A landscape with many valleys, sampled at points; each row gives a point and its height.
From any point a ball takes the steepest step (drop divided by distance) to one of its 2 nearest points. It stops when none of these is lower. Distance is the straight distance between rows; heights are no part of it.
Tesug: [ 54 145 164 212 156 102 117 158  66 148 132 150 117 155 129  77 109 136
 119  93 145 170 142 104 184]  h=4.78
zunug: [180 131 144 100 158 161 129 124 146 121 119 140 122 149 173 152 159 185
 125 164 129 105 140 126 167]  h=7.04
nitup: [145 174 140 138 124 139 162 143 114 185 126 152 160 125 106 140 127 170
 151  85 114  88 121  80  86]  h=4.31
molu: [170 145 105  83 100 139 167 133 133 194 110 148 153 123 130 152 145 160
 149  98  67  83 117 101  93]  h=4.73
rifo: [ 87 111 136 157 153 117 139 117  85  80 163  89 113 124 100 126  89  54
 122 164 165 170  78 136  93]  h=5.98
kibo: [ 84 152 121 205 104 119  94 159  89 146 127 152 150 146 131  78 139 146
 102  64 146 160 133 136 163]  h=5.39
zam: [129  88 146 104 122 102 138 115 182  75 150  78 101 106 100 129 129  75
 167 192 153 128 114 138 112]  h=4.41
Boge: [ 77 159 100 159 152 165 104 116 120  84 148 107 113 100 123 125  97 104
 101 159 145 134 142 158 117]  h=3.17
mebuv: [195 121  95  41  93  98 198 105 172 143  77  98 163 142  59 125 186 105
 184  84  93 100 132  98 110]  h=3.55
vali: [195 144 138  99 109 123 145 128 118 195 114 157 153 150 138 124 175 212
 129  77 113 106 125  94 177]  h=5.95
zepar: [ 82 154 143 155 195 157  67 160  78 119 105 114  78 145 168  97 121 149
  83 172 151 166 162 146 161]  h=6.58
zos: [145  62 171 103 155 111 175 133 127 111 141 141  92 132 160 143 137 135
 163 193 100  99 115 122 159]  h=4.95
gupeb: [126 135 140 132 103 118 153 139 112 147 105 196 133  96 187 135 127 136
 140 131  77 140 157 137 122]  h=2.32
gubas: [111 107 174 195 143 115 156 155 115 106 117 147 140 187 119 128 111 145
 149 113 141 147  92 122 136]  h=1.38
tefi: [111 148 168 152 138 119 114 144  72 139 140 157  94 109 169 102 115 171
 107 174 130 137 170 103 178]  h=3.66
rozul: [170  93 139 126 125 120 161 118 145  92 119 126 140 130 104 128 150 150
 162 125 119 113 101 129 138]  h=5.48
Fese: [110  95 136 113 131 127  97 114 144  90 114 132 104  67 152  99 141 101
 143 160 124 139 126 202 127]  h=2.41
Gof: [187 140 106  63  88 120 205 114 142 175  85 130 169 123  83 124 164 136
 173  80  67  83 131  96 103]  h=4.14
Luri: [ 90 123 106 163  69 116 120 146 113 156 142 133 163 156 106 122  89 103
 108  69 110 136 112 131 112]  h=5.03
zev: [119 185 150 176 134 145 152 145  95 153 139 142 150 139 116 144  97 161
 132 110 141 121 121  78 100]  h=3.78
Gifo: [147 147 145 170 134 138 107 152 119 125 127 141 141 153 125 116 163 190
 122  98 156 129 127 107 154]  h=6.66
vovir: [129 125 169 145 163 165 111 152  93  78 134  94 102 128 138 109 138 169
 111 212 165 120 126 144 149]  h=2.62
bonem: [ 95 171 166 204 135 135 149 138  73 115 149 138 136 120 115 114  94 143
 121 136 154 138 138  84 136]  h=3.22
nabak: [113 117 124  93 161 152 100 120 142 119 134 126  78 135 171 158  92 122
 110 188 113 123 151 166 126]  h=5.89
Musev: [160 119 116  66 143 130 123 111 145 155 115 131 100  95 148 150 141 140
 151 155  88 108 103 157  80]  h=5.90
kupiv: [106 153 125 135 148 157  82 148 119 142 105 170 112 138 204 132 136 148
  92 135 123 153 175 156 161]  h=6.47
vud: [138 100  96  83 108 121 124 111 165 160 144 168 142 115 154 162 127 113
 115  84  92  98 164 123 148]  h=5.86
panu: [176 122  93  16 121 129 136  99 225 152  94  95 144 108 104 143 185  83
 176 100 124  94 151 137  89]  h=2.39
monub: [ 56 122 124 171 173 124 114 136  61 123 137 118 102 112 115 116  82  84
 108 138 142 169 103 133  93]  h=5.61
Dupi: [ 99 155 100 187 116 139  96 134  70 148 153 121 168 120  98  96 134 134
  83  58 163 140 100 125 116]  h=5.99
nete: [129  80 138 167 132 120 111 116 127  74 139 122 125 147 119 111 138 149
 110 128 146 128 126 149 196]  h=5.26
nivev: [187 124 111  60 119 152 152  96 188 107 111 128 141 122 144 159 152 128
 146 140 103 103 142 146 140]  h=4.84
nemi: [127 160  93 160 117 145 133  92  99 108 167 101 168  91  61 124 106 110
  89  87 162 109 131 100 130]  h=3.21
Beka: [152 131 148 141 137 127 172 124 119 107 145 105 127 156  88 155  91 136
 146 164 137 121  90  91  95]  h=1.66
dom: [127 124 101  96 120 107  91 110 207 128 145  74 127 119  83 142 132  57
 147 122 179 146  95 142  59]  h=3.74
riges: [116 105 115 141  83 107 135 133 148 166 136 166 162 133 119 131 125 125
 124  58  98 107 142 125 139]  h=5.51
sasu: [104 147 157 154 114 110 168 152 101 166 103 180 128 123 149 135  95 139
 161 126  86 137 125 116  92]  h=1.69
Numi: [134 117 176 143 150 142 142 153 101  89 134 142 102 105 174 108 146 159
 131 211 128 110 157 123 170]  h=3.07
sogil: [116 120  96 103 139 143  88 127 136 162 133 173 124 118 194 149 134 128
  90 102 108 114 160 156 152]  h=6.16
Forar: [158 138  98 117 133 142 133  96 123 114 153  90 164 110  56 139 118 109
 113  81 170 111 102 110  84]  h=3.77
Zefi: [ 95  79 147 132 167 138 104 139 100  83 132 114  80 133 169  96 118 123
  97 195 129 134 152 176 203]  h=5.94
tib: [189 147 135 129 135 142 129 130 124 145 116 132 154 121 101 115 169 201
 125  86 142  95 134  95 148]  h=6.33
siviv: [112 112 170 115 185 151  86 162  86 112  96 138  79 137 216 100 154 153
  96 195 147 154 165 156 196]  h=6.23
rofer: [140  91 126 115  90 101 130  85 187  52 152  57 125 126  67 133 120  76
 138 167 167 135 120 128 147]  h=4.71
Mez: [131 142 161 149  82 121 143 156 114 188 102 186 162 180 195 124 129 167
 123  81 100 149 143 121 174]  h=8.05
lepu: [120 171  90 130 115 168  98 116 142 115 139 117 137  98 119 139 105 127
  97 130 131 119 150 152  95]  h=3.85
bopef: [193 120 129  71 113 128 148 112 109 180 111 168 148 118 176 138 163 186
 126 109  90 109 118 124 169]  h=5.64
Fir: [150  72 147  55 144 113 147  99 145 121 131 142  94  99 186 155 140 113
 157 187  98 105 122 148 156]  h=5.17
nul: [122 113 157 166 117 109 172 132 123 135 137 121 157 184  85 145  92 125
 153  96 138 136  67 104  98]  h=1.17
Bidab: [ 83 155 177 174 145 102 100 159  76 159 124 179 101 127 180  93 129 155
 124 126 124 161 180  91 201]  h=4.20
dano: [ 91 125  56 150 118 141  95 112 151 124 172 103 147 140  89 131 120  94
  87  58 137 111 134 136 131]  h=4.99
Fam: [198 113 124  80  92 124 183  96 178  98  94 109 140 133 114 139 166 129
 171 149  88 118 108 137 129]  h=5.16
bov: [119 139 141 181 122 122 131 126  59 128 142 121 164 116  95 110 113 118
 112  91 168 156  63 132  88]  h=6.45
Zevit: [148 115 134  84 140 112 132 108 202 104 138  62 108 101  82 138 146  64
 178 171 178 130  93 123  63]  h=4.10
Nimin: [143 118  99  73  92  99 113 113 225 143 130  97 121 143 122 159 131  74
 149 133 128 145 127 141  94]  h=3.35
Lireg: [162 144 136  91 128 123 165 118 105 201 112 182 127  90 160 141 159 180
 151 121  73  91 127 101 125]  h=5.25
kud: [155 140 149 152 152 169 148 128 105  77 141  92 140 130 100 132 126 161
 122 176 168 109  99 116 112]  h=2.13
Tinez: [128 124  96  96 114 125 110 121 176 128 132 116 103 159 136 163  87  98
 121 152 105 144 125 152  95]  h=2.94
lar: [162 142 107  91 112 158 120 102 165 109 127 117 138  97 122 140 124 143
 114 133 123 102 158 151 130]  h=4.44
lipe: [121 136 115 123  96 119 152 141 148 144 120 133 128 137 131 153  91 117
 149 143  93 146 108 132  70]  h=2.44
sasas: [131 178 170 152 108 118 120 175  84 185  90 165 123 173 181  99 127 189
 121 124 118 172 135 112 150]  h=7.74
Mak: [144 131 112 106 122 113 168 132 164 148 122 115 145 136  87 156 130 106
 175 109 109 117  89 101  53]  h=3.00
mer: [102  99  70 110 108 112  96 102 203 117 160 112 125 121 101 135 131  67
 119  78 129 111 161 143 148]  h=5.41
falon: [131  80 130 151 115 122 130 109 172  54 137 104 130 153  91 136 134 105
 134 122 147 133 117 147 147]  h=5.00
bifip: [101 173 151 178 142 132 112 172  65 159 103 130 118 182 142 111  85 161
  98 131 134 180 125 119 125]  h=7.33
sodar: [158 158 157 106 141 148 114 141 107 143 107 171 115 139 220 134 158 180
 114 169 121 149 154 119 170]  h=6.79
buso: [115 139 145 148 158 125 106 137  72 141 137 148 106  76 139 117 121 165
 121 158 129 116 133 122 112]  h=4.36
lus: [172 122 102  95 112 115 153 110 165 116 116  88 161 115  55 137 148 100
 161  92 144 119  95 119  66]  h=3.44
Domuk: [115 100 106 140 127 125  81 114 115 103 144 116 101 150 145 105 118 155
  78 144 126 137 137 164 209]  h=5.56
Suni: [ 79 120  71 151  79 111 104 131 152 142 159 108 160 152  92 130 112  56
 109  60 134 136 107 135  89]  h=4.54
Pov: [ 56 136 144 169 175 110 108 151  61 154 121 160  86 106 148 121  90 124
 112 142 117 144 153 121 115]  h=5.04
Ganor: [100 115 118 152 109 123 111 139 130 110 105 174 135  85 161 109 137 109
 127 119 100 145 146 177 119]  h=1.80
gik: [ 92 152 117 189 133 154 131 109  96  80 165 115 141 106  95 123  98 100
 100 130 161 135 128 114 131]  h=2.57
Bude: [ 79  98 155 195 161 119 117 152  96  87 131 148 108 152 145  92 135 131
 117 131 141 151 148 131 193]  h=5.24
Bamer: [116 131  78 120  83 116 108 113 183 135 151  73 165 135  74 144 132  38
 121  75 168 144 106 116  64]  h=4.12
gedi: [184 126  82  23 105 103 151 111 210 139  82  75 165 130  56 123 185  68
 178  80 143 101 162 105  89]  h=2.92
Dibim: [132 111 124  46 148 133 116  98 182 128 137 116  81  95 155 161 119 102
 153 189 117 103 137 160 102]  h=5.50
kat: [124  82 156 126 152 124 149 139 133  78 142 119  97 128 128 133 123 112
 151 199 122 120 109 140 123]  h=4.72
kas: [ 85 173 114 169 176 149  71 159  70 151 125 118 100 157 139 104 111 145
  79 130 161 167 140 121 135]  h=6.95

Where does a ball stop that starts at each point below?
sasas => dom
tib => panu
Domuk => dom
rozul => dom
zunug => gik
Fir => dom
Fam => gik

Call two points neighbours if one is among the 2 nearest of the other. Go from one point of each pair to the other, from neighbour to neighbour, staying as low as possible. Name the highest point that can't be avoided.
Suni, nul => nete
lipe, gik => Forar
sasu, Ganor => gupeb
